Each row is a point on a landscape with many peaks, with its height.
A climber steps from a point to the highest of its 5 nearest points, and stops where none of them is higher. Distance is the straight distance between rows; heights are no part of it.
q28: [ 24,   1,  -3, -10,  -2, -16,  15, -35,  -9,  31, -15,  -5,  -1,  -5,  -3,
  -7,  -1,  17, -32,  -2,  -5,   9, -11]  h=3.95
q777: [  7,  13,   2,  19,   4,   4, -20, -16, -11,  -6,  -8,  14, -29,  -3,  -2,
  -7,  -9,   9,   5,   4,   8, -19,   8]  h=1.51
q190: [-12, -15,  -4,  20,   7, -11,  -5, -22,  -3,  -1,  -6,   6, -40,   2,  21,
  -3,  -6,  22,   1,  -5,   5, -12,  13]  h=2.56
q285: [ -7,   4, -14, -24, -15,  -2,  19, -25,   0,   8,   2,  14,  17,  -9,  -6,
  13,  12,  16,  -4,  -2,  -9,  18,   9]  h=3.64
q775: [ -3,  -4,   6, -18,  -4,  -2, -18, -17,   7,  -6,  23,   1,   1,  -9,  -4,
   3,  -5,   2,  -4,   9,   6, -22,  22]  h=4.23
q929: [-35,  -9,   3, -16,   4,   4,  -2,  10,   2,   3,   9,   1,  12, -23,  11,
 -14,  10,  -2,  18,  -9,  -7,   1,  13]  h=2.57
q155: [ 53,  -4,   6,   9, -19, -13,  14,  12,  13,  10, -18, -25,   8,  -1, -23,
   6,   3,  -2, -47, -15,  -5,  20, -12]  h=4.41
q603: [  9,  13,   9,  -3,  28,  -6, -27,  23,  19,  -1,  -6,  -8,  -7,  17, -19,
   4,  -6, -14,  25,  10,  -7, -10, -27]  h=5.82
q405: [  0,   8, -13,  -7,  -8,  10, -24, -17, -12,   2,   5,   8,  -6,   6,  -3,
  -6,  -1,  18, -14,   5,   1,  -6,  19]  h=3.11
q676: [  0,   3,   3,   3,  10,  -4,  -2,   0,  18,   2,   5,   0, -15, -17, -11,
   2,   4,  -8,  -4,  11,  11, -21,   1]  h=4.66
q686: [ 26,  15, -11, -12,  -4,  -6,  -7, -29, -21,  23, -21,  -1,  10,   8,  -2,
  -2,   2,  21, -26,  10, -12,  16,  -8]  h=2.77
q801: [ 24,   9, -23, -13,  -3,   6,  16,   6,  12,   5,  -2,  -4,  26,  22,  -4,
  26,  12, -20, -14,  12,   3,  14, -21]  h=5.63
q391: [ 23,  -8, -13, -17, -17,   1,  33,   5,  18,  18, -12,  11,  28,   2, -22,
  16,  -1, -11, -24,  -3,  13,   9, -28]  h=4.60
q57: [-30,  -9,  27,  -2,  -1,  13,   7,  21, -12,   7,  10,   2,   4,  -9,  18,
 -22, -10, -12,  14, -19,  -6,   4,  21]  h=4.09
q851: [ -3,   7, -21,  -3, -11,   0,  31,  -6,  -2,   1,  -2,  20,  11, -13,   4,
   1,   9,  10,  -2,   7,   6,   6,  -5]  h=4.45
q299: [ 35, -15,   4,  -1, -23,   1,  19,  16,  22,  27, -12, -35,  10,   1, -30,
  15,  -1, -22, -47,   6,   0,  28, -14]  h=4.37
q253: [ 24,   3,  -2, -15, -15, -17,  22, -20,   8,  16,  -2,   0,  11,  -8,  -8,
  11,   8,   4, -28,   3,   1,   7,  -5]  h=4.78
q608: [ -7,  11,  30,  -3,   2,  13, -15,  12, -18, -22,   1,   5,   5,   9,  10,
 -12, -14,  -9,  31, -15, -18,  15,   0]  h=2.81
q185: [ -8, -25, -20,  16,  -1,  -1,  21, -17, -20,  -9,  -3,   1, -36,  -9,  18,
  32,   0,  15, -13,  -1,   3,   5,  30]  h=5.06
q694: [-14,  -2, -31,   6,   2,   4, -12, -28, -14,  27, -17,  10, -18,   1,   3,
  -4,   3,  31, -12,   5,  -9,   6,  13]  h=2.72
q229: [ 32,   0,  -1,   7,  -6,   0,  -4, -20,  10,   6,  -2, -20, -18, -28,  -9,
  -1,  16,  20, -31, -10,  -9,  -1,  -5]  h=5.26
q529: [-15,  -2,  38,  -1,   4,   7, -10,  14, -11,   3,   4,   1,   7,  -8,   7,
 -23,  -9, -17,  30, -16,  -6,   2,  -4]  h=3.68
q585: [ 16,  31,   8,  15,  15,   8,  -8,   5,  -8, -10,  -3,   7, -27,  13,  -8,
   2,  -7,  -8,  10,   8,   1,  -6, -12]  h=0.37
q248: [-28, -25,  10,  38,  -8, -23,  20,   4,  -9, -29,   2,  -6, -18,   8,   9,
 -14,   2,  -8,  30, -19,   9,   4,  -9]  h=3.94
q374: [-16,  -7, -24,   5,  -6,   0,  14, -20,  -9,  12,  -6,  18, -14,  -2,  10,
   0,  -2,  24,  -4,   5,   4,  -4,  21]  h=4.17
q781: [-12, -25, -21, -11,  -2,   5,  -7, -30,  -3,   8,  -2, -12, -30,   3,  15,
   3, -14,  25, -19,  -3, -19, -14,  40]  h=3.76
q472: [ 11,  10,   8, -18,   4,   7, -13,  11,   9,  -5,  13,  -6,  34,   7,  -1,
  13,  19, -23,   5,   7,   0,   7, -13]  h=4.28
q310: [  2,  21,  18, -20,  27,  -6, -29,  17,   6,  -1,   0, -19,  22,   1,  17,
   0,   4, -13,  17, -11, -10,   0, -21]  h=3.25
q82: [ 25,  29,  -2, -12,  16,  -5, -18,   3,  -4,  -2,   7, -16,  21,  13,   5,
  11,  11, -10,   4,   6,  -6,  -1, -12]  h=4.15
q343: [ 25,   6,  -4, -13,  -6,  -2,   5, -23,   4,   4,  14,  -4,  16,  -6, -14,
  16,  10,   0, -17,  15,   2,  -1,   4]  h=4.50
q26: [ -7,  12, -22,  -2,   3,  13, -17,  -5, -33,  27, -17,   5,  12,   1,  -1,
 -20,  10,  20,  -4,  -2, -28,   8,   2]  h=0.18
q425: [  9,   4, -12,   1, -19,  13,   0, -31,  -7, -16,  10,  -8, -31, -12,  -4,
   7,   5,  12, -23,  -9,   4,  11,  34]  h=6.03
q832: [ -9,  10,  20,   4,   8,  -5, -14,   8, -12,  -7,  -8,  14,  -3,  -4,  -1,
  -8, -15,   1,  28,  -6,  -1, -10, -17]  h=1.33
q186: [  1,  22,  -4,   4,  14,  17,   4,  41,  -8,  -9, -19,   1,  11,   7,  18,
  -3,  10, -15,  22, -12,  12,   5, -36]  h=3.82
q429: [  6,  14,   2, -11,   1,   3, -16,   5,   3, -15,  14,   6,  -3,  10, -15,
  12,   2, -13,  10,   9,   2, -10,   9]  h=3.42
q942: [ 19,  20, -12, -18,   2,  -5,  -4,   3, -10,   8,   5,   6,  29,  -4,  11,
   5,  10,  -1,   9,   5,  -6,  -2,  -8]  h=6.50
q638: [  6,  15,   1, -25,  21,   4, -11,   8,  -5,  18,  -2, -24,  34,  -7,  25,
  -8,   6, -19,  10, -16,  -7,   6, -17]  h=3.62
q143: [-33, -23,  31,  15,   4,  12,   5,  19,   2, -21,   2,   5,   3,  -6,  -2,
 -14,  13, -27,  20,  -8,  16,  10,  -7]  h=6.06
q255: [ 16,   9, -13,   6,  -8,  12,  17,  -8,  11,  -8,  11,  -6, -22, -12, -19,
   9,  12,  -2, -14,  12,  14,  -3,  14]  h=7.05
q736: [-31, -29, -11, -11,   7, -16,  14,  -7,  -2,   4,   9,  -2,  -9,  -2,  19,
  17, -12,  13,   0,  -3,  -8, -14,  30]  h=4.48
q756: [ 18,  23, -20, -15,   1,   3,   3,   5,  -8,  -3,   3,  -4,  33,  18,   9,
  15,  10,  -9,   7,   1,  -7,  17, -15]  h=4.94
q842: [ 41,  -2, -15,  -2, -13,  -1,  19,   8,   5,  15, -12,  -9,   9,   2, -26,
  18,  -5, -19, -29,   7,  10,  10, -20]  h=4.57
q521: [  6,  -4,  -4, -12,  15,  16,  -7,  36,  14,  14,  -4, -11,  28,  12,  -8,
   9,   7, -20,  -4,   9,   6,  -3, -46]  h=6.44
q379: [ -5,   1,  -2, -19,  -3,  -7,  -4,  -7,  -7,  17,   7,   2,  34, -16,  -2,
  -3,  14,  10,   7,   0, -12,   3,   4]  h=3.60
q816: [-29, -27, -15,   5,   7,  -9,   6, -12, -18,   1,   3,   3, -28,   6,  18,
   7, -12,  25,  -6,  -3, -10, -14,  37]  h=4.39
q524: [-14,   4,  29,   2,   3,  11,   0,  16, -26,  -3,  -6,   3,   3,  -4,  20,
 -13,   4, -27,  30, -13,   2,  16,   4]  h=4.47
q711: [-29, -12, -18,  -1,   0,   1, -11, -14,  -5,  13, -10,   3,  -1,   7,  -1,
 -19,  -9,  25,   1,  -9, -22,  -9,  33]  h=1.61
q416: [-34, -27, -26,  -2,  -9,   5,  19,   2, -21,   2,   0,   0, -10,  19,  14,
   1,  -9,  17,  -1,  -7, -16,   2,  40]  h=4.49
q495: [ -1,  -7,  -4, -12, -10,   7, -11, -27,   1,   5,  17,  -8, -10,  -1,   4,
  -2, -11,  17, -23,   7,   3,  -4,  36]  h=4.55
q181: [ -1, -17,  -3,  -7,  -8,   7,  10, -10,  13, -24,  17, -14, -16, -11,   1,
  18,  -5,   0, -14,   4,  12,  -6,  38]  h=7.74
q183: [ 29,   6,  -4,  -5, -17,  -1,  36, -14,   7,  -1,   3,   1,  -2, -15, -21,
  17,  14,  -1, -26,   1,   4,  16,   9]  h=5.54
q317: [-15,  -6, -15,  -5,   2, -14,  -5, -17,   0,  17,   6,   8,   0, -18,  11,
   4, -12,  26,   5,  -1,  -3, -12,  10]  h=2.64
q580: [  6,  11, -18, -24, -12,  14,  14,   9,   4,  -1,   1,   9,  34,  -4,   0,
  14,  17,  -5,   6,   4,   2,  14, -18]  h=5.04
q835: [ 20,  -2,  -6,   1,   4,   2,  16,  -9,  19,  11,   5, -14,  -7, -28,  -9,
   2,   3,  -1, -16,   9,  12,  -5,  -7]  h=5.61
q267: [-10,   1,  20,   7,  19,  10,   1,  25,   5,  -4,  -6,   8,   9,  -5,  -3,
 -11,  16, -23,  20,   2,   4,   0, -27]  h=5.39
q661: [-11,   1,  38,   0, -13,   4, -19,   6,  -1, -28,   6,   7,   1,  13,   2,
 -13, -29,   5,  28, -10, -22,   9,   2]  h=1.52
q526: [ -5,   2,  29,   5,   4,  -5, -20,  -7,   5, -23,   9,   9, -14,  14,  -9,
 -10, -28,   7,  19,   4,  -6, -14,   1]  h=1.94
q868: [-32, -30,   3,   6,   8, -20,  14,   5,   7, -18,   5,  -2,  -2, -11,  13,
  16,  14,  -7,  13,   2,  14, -14,   7]  h=4.97
q806: [ -4,   6,   1,   7,  -3,  18,  -6,  15,  14, -24,  15,  14,  -3,   9, -20,
  10,  16, -22,   7,  16,  12,  -1,   9]  h=2.82
q533: [ 35,  -8,   4,  -3, -13, -18,  19,  -8,  16,  25, -18, -17,   7, -15, -19,
  -1, -11,   5, -41, -13,   5,   1, -22]  h=4.25
q963: [  5,   2, -20,  -5,  -3,  -3,  -5, -27, -17,  34, -25,  14,   2,   8,  -3,
  -8,   2,  26, -14,   3, -20,  15,  -6]  h=1.56
q611: [  1,  23,  -3, -16,   7,  19,  -3,  14,   3,   3,   1,  -1,  29,   1,  19,
  10,  19, -21,  10,  -8,  -2,  11, -20]  h=4.38
q136: [-28, -15,  20,  14,  11,  -4,   4,  17,  11, -11,   3,   4,  -3,  -4, -14,
  -4,  11, -10,  18,  10,   4, -10, -13]  h=6.51
q55: [ 23,  18, -23,   3,  19,   9, -11,  21,  12,  -2,  -3, -12,  18,  24,  -1,
  14,   2, -17,  -2,  11,  10,   3, -18]  h=5.11
q860: [ 22,  19, -12,   4,  29,  -7, -17,  25,  10,   5, -14, -15,   7,  19,   0,
   1, -14, -11,   7,  -6,   6, -14, -42]  h=4.96
q925: [-18, -16,  13,  18,  12, -12,   3,  -4,  15, -21,   6,  -1, -28,   0,  -3,
   5, -11,  -2,  13,  -1,   5, -20,   9]  h=4.80
q950: [ 39,  16, -13,   2,  -4,   5,  13, -15,  -9,  11, -13, -11,  -3, -12,  -1,
  -2,  -6,  17, -28,  -9,   4,   5, -12]  h=4.14
q90: [-16, -11, -11,  17,  -1,  -9,  19,   0,  -2, -12,  -1,  20, -10, -12,  12,
   5,  12,   7,   7,  -1,  13,  -5,   9]  h=6.91
q647: [-15,  -4,  28,  20, -11,  -7,  -6,   3, -22, -21,  -7,   5, -11,  18,   8,
 -22, -17,   8,  36,  -3,   0,   5,  -3]  h=1.93
q443: [ -8,  17,  11, -11,   8,   6, -27,   4, -17,   1,   7,  13,  13,  -4,   7,
  -5,   5,  -5,  10, -13, -14,   0,   1]  h=1.12
q742: [  1,  22,   7,  10,  16,   4,  -3,  26, -10, -14, -11,   9,   8,   6,   8,
  -4,  13, -12,  21,  -8,   5,   5, -23]  h=4.43
q547: [ 44,  17,  15,  -1, -15,  -9,  23, -14,   7,  -2,  -5, -10,  19,  22,  -9,
  25,  13, -12, -45,   5,  -3,  31,  -2]  h=4.61
q395: [ -3,  26,  -1, -10,  13,   6, -22,  10, -27,  12, -11,   7,   9,  12,  14,
  -7,  10,   2,  11, -14, -15,  10,  -4]  h=1.57
q442: [-17,  -4,  23,  32,  -4,  -5,   9,   8, -14, -15,  -1,  13,  -4,  -3,  12,
 -19,   9, -19,  28, -14,   9,  12, -12]  h=4.99
q679: [  7,  -1, -19,  -8,  -3,   6,  14,   4,  21,  10,   1,   1,  11, -15, -16,
   8,  10,  -5,  -9,  12,  20, -12, -16]  h=6.02
q477: [ 38,   6,  11, -15,   7, -23,   1, -13,  -8,  19, -13, -22,  32,   8,   2,
   5,  -2,  10, -37,   7, -12,   9, -10]  h=4.44
q353: [-11,  -3,  12,  40,  -6,  -3,   8,  25,   1, -15,  10,  18, -23,  12, -25,
  -3,   3, -20,  21,  21,   7,  -2,   1]  h=4.27
q33: [ -3, -19, -16, -11,   6,  20,   5,  39,  17,  18,  -8,   3,  28,  -5,  -1,
   2,   1, -14,  -4,   1,  14,  -7, -42]  h=6.65
q334: [ 24,   7, -19,  -7,   8,  -4,   3,  13,  -4,  14, -17,  11,  16, -12,   7,
  -6, -13,   2,  -2,  -4,   5, -13, -33]  h=5.73
q695: [ -9, -18,  -4, -15,  -6,  -3, -13, -30,   2,   7,  16, -22, -27,   4,   9,
  -1, -18,  22, -23,  -4,  -8, -17,  40]  h=4.10
q995: [  1,  -6,  -7, -11,  -7,  -3, -19, -32,  -3,  16,   3,  -5,  -1,   4,  -9,
 -14,  -3,  25, -24,   8, -13,   3,  28]  h=3.38
q628: [  8,  22, -10,  10,  23,   8, -13,  41,  18,   2,  -8,  -9,   3,  31,  -8,
   8,   2, -25,  13,   8,   6,   8, -32]  h=5.05
q438: [-29, -32,  17,  40, -11, -11,  12,  10,   6, -34,  11,   0,  -5,  14, -15,
 -13,  -6, -13,  26,   0,   9,   3,  -6]  h=3.50
q808: [-14, -23, -19,  -1,   9,  -5,  37,  -7,   7,  -5,   3,  -5,  -4, -20,   1,
  26,   9,   9,   2,  15,  15,  -5,   3]  h=4.84
q214: [ 30,   9, -11, -13,  -7,  -3,  19,  -9,   1,  16, -12,  -4,  27,  14,  -5,
  11,  -1,  -1, -28,   2,  -3,  17, -17]  h=5.08
q451: [ 31,   6,  -7,  -4,  14,  -6, -12,  18,  15,  13,  -4, -11,   6,  13, -10,
   5,  -1, -17,  -8,  12,   6, -20, -27]  h=5.79
q284: [ 15,  18,  -9, -21, -25,   3,  12, -19, -12,   9,   5,   9,  13,   9, -11,
  18,  13,   7, -17,   5,   3,  28,  10]  h=4.54
q432: [ -6, -15,   1,  19,  -3,   2,  12,   1,   4, -23,  13,   0, -30,  -1,   7,
  16,  -5,   1,  -5,   3,  18, -14,  29]  h=6.41
q760: [  5, -12, -10,  12,  -4,   3,   7, -11,  20, -11,  13, -29, -28, -33,  -5,
  20,  11,   5, -15,  -6,   2,  -1,  26]  h=6.84
q882: [ 18,  23, -12, -12,  -8,   5,  -9, -15, -16,   4,   4,  14,  20,  13,   0,
   8,   8,   3,  -7,   9,   0,  14,  10]  h=4.06
q24: [ 48,  13, -11,  10,  -5,   5,  -5,  -2,  11,   5,  -8, -26, -19, -17, -18,
  -5,   1,   3, -34,   2,   2,  -5, -13]  h=4.58
q421: [ 15,   4, -16,  11,  -2,   2,  18, -22,   6,  10,  -1,   3, -21, -21,   3,
   2,   6,  16, -11,   5,  12,  -8,  -3]  h=4.95
q783: [-26,  -5,  -7,  12,   6, -14,  -7,  -1, -12,   2,  -3,  18, -12,  -3,  17,
  -7,  -7,  19,  15,  -9,   1, -10,   8]  h=2.71
q116: [ -6,  10,   7, -10,   3, -12, -22,  -1,  -8,   5,  -5,  17,   5,  -5,   8,
 -11,   2,   7,   9,  -4, -14, -16,  -6]  h=2.00
q331: [ 12,   5, -30,   2,   9,   9,  11,  29,   4,   4,  -9,   5,  20,  -5,  -4,
   5,   0, -14,  -3,  -1,  11,  -3, -29]  h=7.26
q665: [ 14,  21, -12,   5,   2,  -3,  -8,   2, -10,   6,  -3,  13,  -3,  -9,   9,
  -5,  -3,  17,   2,   1,   5, -12, -12]  h=3.35
q164: [ -6,   6,  29, -13,  19,   9, -11,  25,  -8,  -5, -14,  -4,  11, -13,   6,
 -16,   7, -18,  28, -17,   3,  -2, -24]  h=4.51
q148: [ 13,   8,  -2, -20, -11, -19,  24, -19,   2,  31, -12,  15,  28,   1,  -1,
   4,   3,   9, -22,  -2, -18,  15, -12]  h=4.13
q37: [-23,  -5,  36,  -2,   2,  22,   6,  18, -15, -14,   4,   9,  10,  -7,  12,
 -10,   6, -33,  25, -13,   7,  15,   1]  h=5.25
q158: [ 18,  14,   1,  -2,  21, -12, -15,  13,   1,  10,  -8,   5,   2,  -2,   3,
 -10,  -9,   1,  12,   1,  -1, -22, -29]  h=4.07
q265: [-21,  -5,  14,   5, -20,   3,   6,   8,  10, -32,  17,  11,  -2,  16,  -5,
  -2,  -1, -13,  18,   6,   4,  -5,  25]  h=3.29
q316: [  9,   6, -14,  -8,   4,  30,   3,  21,  17,  14,   1,   4,  14,  13, -14,
  16,  17, -26,  -7,  23,   7,   3, -23]  h=6.04
q905: [ 34,  -5, -16,  -3,  -8,  11,   3,  28,  13,  26,  -1, -25,   3,  12, -19,
  15,  -9, -22, -29,  26,   9,  11, -17]  h=4.36
q673: [-22, -11,   8,  -6, -10,   6,   1,   6,  13, -17,  18,   7,  12,  -8,   0,
   1,   6,  -7,   6,  -8,   3,  -6,  15]  h=3.66
q205: [  8,  -6, -11,  12,  -9,  10, -17, -27,  -1,  -8,  -6, -16, -44, -15,  12,
   0,   0,  22, -22, -13,  -2,   2,  23]  h=5.34
q146: [-16, -32, -24,  15,   5,   9, -18, -30, -13,  12, -16,  -3, -41,   5,  25,
   5, -12,  25, -16,  -1,  -2,  -2,  30]  h=3.59
q953: [ -7, -21, -10,   0,   8, -10,  -6, -40,   3,  22,   1, -16, -28, -16,  11,
  12,  -7,  32, -16,  -7,  -4,  -3,  23]  h=4.40
q424: [-17,   9,  -4,  -1,  -7,  10,   6,  11,  -9,  -5,  11,  20,  11, -14,   6,
  -3,  16,  -7,  15,   0,   7,   3,   5]  h=3.61
q322: [  3,   3,  20,  13,   3,   6, -12,  13,   4, -30,  -2,   5,  -7,  11, -15,
  -4, -15,  -4,  28,   6,   0, -10,  -2]  h=2.18
q937: [-27,  -7,  -1,   6,  13, -14, -14,   5,  -3,   7,   0,   6,  -1, -14,   7,
 -12, -11,  19,  18, -13, -13, -15,   8]  h=1.60
q160: [-11,   6,  16,  -4,   7,   2,  -1,  23,   0,   4,  -3,   6,  17, -21,  12,
 -19,   9, -12,  16,  -7,   2, -11, -31]  h=4.53
q852: [  8,  31,  -1,  -6,  29,  -5, -22,  21,   6,  -4,  -2, -23,  16,  18,  14,
  -1,  -1, -11,  19, -15,   1,   8, -23]  h=3.93
q555: [  1,   8,   2,  19,   4,  -1,  -1,   8,  12,  -4,   9,  16, -15, -10, -11,
  -1,   2,  -5,   2,  11,  14, -12,   0]  h=3.70
q348: [-20, -15,  24,  25,   1, -12,   0,  -3,   4, -20,   1,   3,  -6,  -6,   9,
 -14, -22,   0,  32,  -9,   0, -11,  -8]  h=2.87
q195: [-33, -22,  10,  21,  -5,  -8,  -4,   8, -12,  -3,  -5,   2, -16,  23,  12,
 -43, -21,  15,  18, -21, -29,   8,  13]  h=1.58
q60: [-11, -18,  33,  14,  -9,  -2,   1,   5,  16, -33,  17,  -1,  -5,  11, -11,
 -13, -30,   1,  30,   6,  -3,  -7,   0]  h=2.43
q779: [-23, -15,  -9, -21, -14,  -6,   8, -23,   6,   0,  26,  -3,   8,  -8,  -4,
  15,  -5,   3,  -9,   5,   4,   0,  31]  h=6.37
q729: [ 17,  -3,   3, -12,   0, -18,  -1, -29, -10,  26,  -1,  -5,  11,  -7,  -2,
 -10,  -1,  20, -24,   8, -10,   1,   3]  h=3.16
q91: [-19,  -3,  12,   8,  -8,  -1, -24, -15,  -6, -13,  -2,  16, -23,  24,   5,
 -26, -28,  14,   5,   2, -14,  -8,  22]  h=0.88
q266: [-33, -10,  16,  11, -14,  -5,  11,  15, -12, -22,  13,   3,   3,   5,  20,
 -19,  -5, -13,  17, -21,  -1,  20,  23]  h=5.93
q70: [-21,  -8,  18,  33,  -7, -10,  -5,   1, -27,  -9, -13,  16, -15,  13,  13,
 -29, -11,  11,  34, -12,  -7,   8,  -9]  h=2.98
q345: [ 11,  -6,  -2,  -4, -12,   1,  25, -17,  25,  -4,  11, -16,  -5, -25, -17,
  17,  15,  -7, -24,   8,  12,   9,  17]  h=6.13
q18: [  9,  11, -16, -12,  -1, -10,   7,  -8, -11,  15,  -6,   8,  21, -15,   8,
   5,   0,  14,  -5,   1,  -5,  -1, -14]  h=4.11
q933: [ -5,   3, -14,  -8, -10, -12,  10, -37,  -8,  33, -19,   9,   8,   1, -11,
   1,  11,  29, -19,   1, -15,  24,   7]  h=2.42
q886: [ 12,  -2,   1, -23,  -4, -20,  10, -18,  -1,  31, -10,   2,  32,  -2,  -1,
  -2,   0,  15, -15,   4, -14,  -1, -16]  h=3.47
q30: [-31,  -7,  -3,  22,  -6, -11,   5,   0,  -9, -19,  10,  19, -14,  13,   8,
  -4,  -2,   7,  15,  -2,   6,  -6,  15]  h=4.42
q614: [ 33,  15,   3,  -8,   0, -14,  -7, -19,  -6,   6,   8, -10,   8,  -6,  -5,
   1,   6,   4, -23,  17,  -1,   1,   3]  h=3.77
q126: [ 22,   9,  10,  -9,  -3,  -1, -16,  -5,   2,   4,   5,   2,  -6,  -4,  -6,
   0,   3,  -5, -11,  12,   6, -16,  -1]  h=3.36
q664: [-24,  -9,   2,  -2,  -1,  -8,   1,  -5,  -3, -11,  13,  10, -16,   1,   5,
  -4, -12,  14,   6,  -6,   5,  -9,  27]  h=3.08
q257: [ -6,  13,  15,   3,  12,  22, -12,  39,  19, -13,  -1,  -2,   7,  19, -14,
   5,  13, -28,  18,   6,   0,   3, -16]  h=5.00
q833: [-25, -21, -21, -14,  -4,  -9,  29, -14, -14,  -6,   5,  -1, -17,  -6,   6,
  30, -11,  21,  -7,   0,  -4,   3,  36]  h=6.00
q65: [ -8,  -8,  -8,  -6, -16,  13, -32, -30,   4,  -4,  -3, -13, -35,  14,  12,
 -20,  -9,  13, -29,  -6,  -7,  -8,  45]  h=4.63
q693: [-28, -26,  42,   4, -11,   7,   9,  12,   7, -21,  14, -14,   1,  12,  12,
 -23, -17, -20,  24,  -9,  -2,  13,  11]  h=4.70
q895: [-18,  -4,  24,  21, -25,  11,  -5,  10, -16, -37,   9,   7,  -4,  25,   4,
 -26, -22,   0,  27,  -5,  -6,   9,   3]  h=1.59
q878: [  5,  -6,  20,   7,   3,  -3, -10,   4,  17, -12,   8,   4, -23,  -3, -24,
  -5,  -8,  -6,   8,   9,   4, -16,   4]  h=3.46
q636: [  1,  17,  -6,  13,   9,  16,  -4,  44,   7,   0,  -7,   4,  -2,  26, -10,
   6,  15, -28,   6,  16,   8,   5, -21]  h=5.50
q296: [  4,  26,  -1, -13,  18,   6,  -1,  12, -18,  26,  -9, -11,  27,   5,  23,
  -9,   3, -13,  14, -17, -12,  16, -12]  h=2.89
q110: [-15, -11,  26,  18,   3,   9,  -9,  24,  20, -11,  -4,   7,  -9,  11, -26,
 -10,   7, -13,  25,  19,   4,   2, -21]  h=5.28
q62: [ 12,  -9,   3,   7,   7,  -5, -18, -23,  17,  -2,   8, -23, -35, -31,  11,
  10,   1,  13, -14, -17,  -2, -19,  14]  h=6.10
q153: [  5,   9,  -1,   8,  15,   3,  -4,  38,  11,  -1, -14,   3,   2,   9,  -8,
   0,  -1, -17,  14,   3,   9, -15, -40]  h=4.89
q949: [ -5,   5,  -9, -12,  -9,   4,   6,  -9,   1, -16,  18,  14,   6,  -5,  -6,
   5,   9,   2,  -1,   7,  14,   1,  24]  h=4.65
q732: [-20, -22,   4,   7,  -3,  -2,   8,   4,  19, -23,  14,  -6, -21,  -6, -13,
  13,   3, -10,  -5,  14,  20, -17,  30]  h=6.66

For each start below, name the point where the climber stops.
q729 -> q255
q148 -> q331
q661 -> q136
q647 -> q136
q806 -> q331
q695 -> q181
q950 -> q181
q116 -> q331
q526 -> q181
q477 -> q331

Call two points neighbours if one is among the 5 nearest of the other. Go from one point of each pair to the other, from neighbour to neighbour, staying as high as possible. Name the lowest point that can't be avoided.
q181, q942 -> q835
q136, q255 -> q257
q255, q90 -> q432
q331, q942 -> q334
q255, q181 -> q760
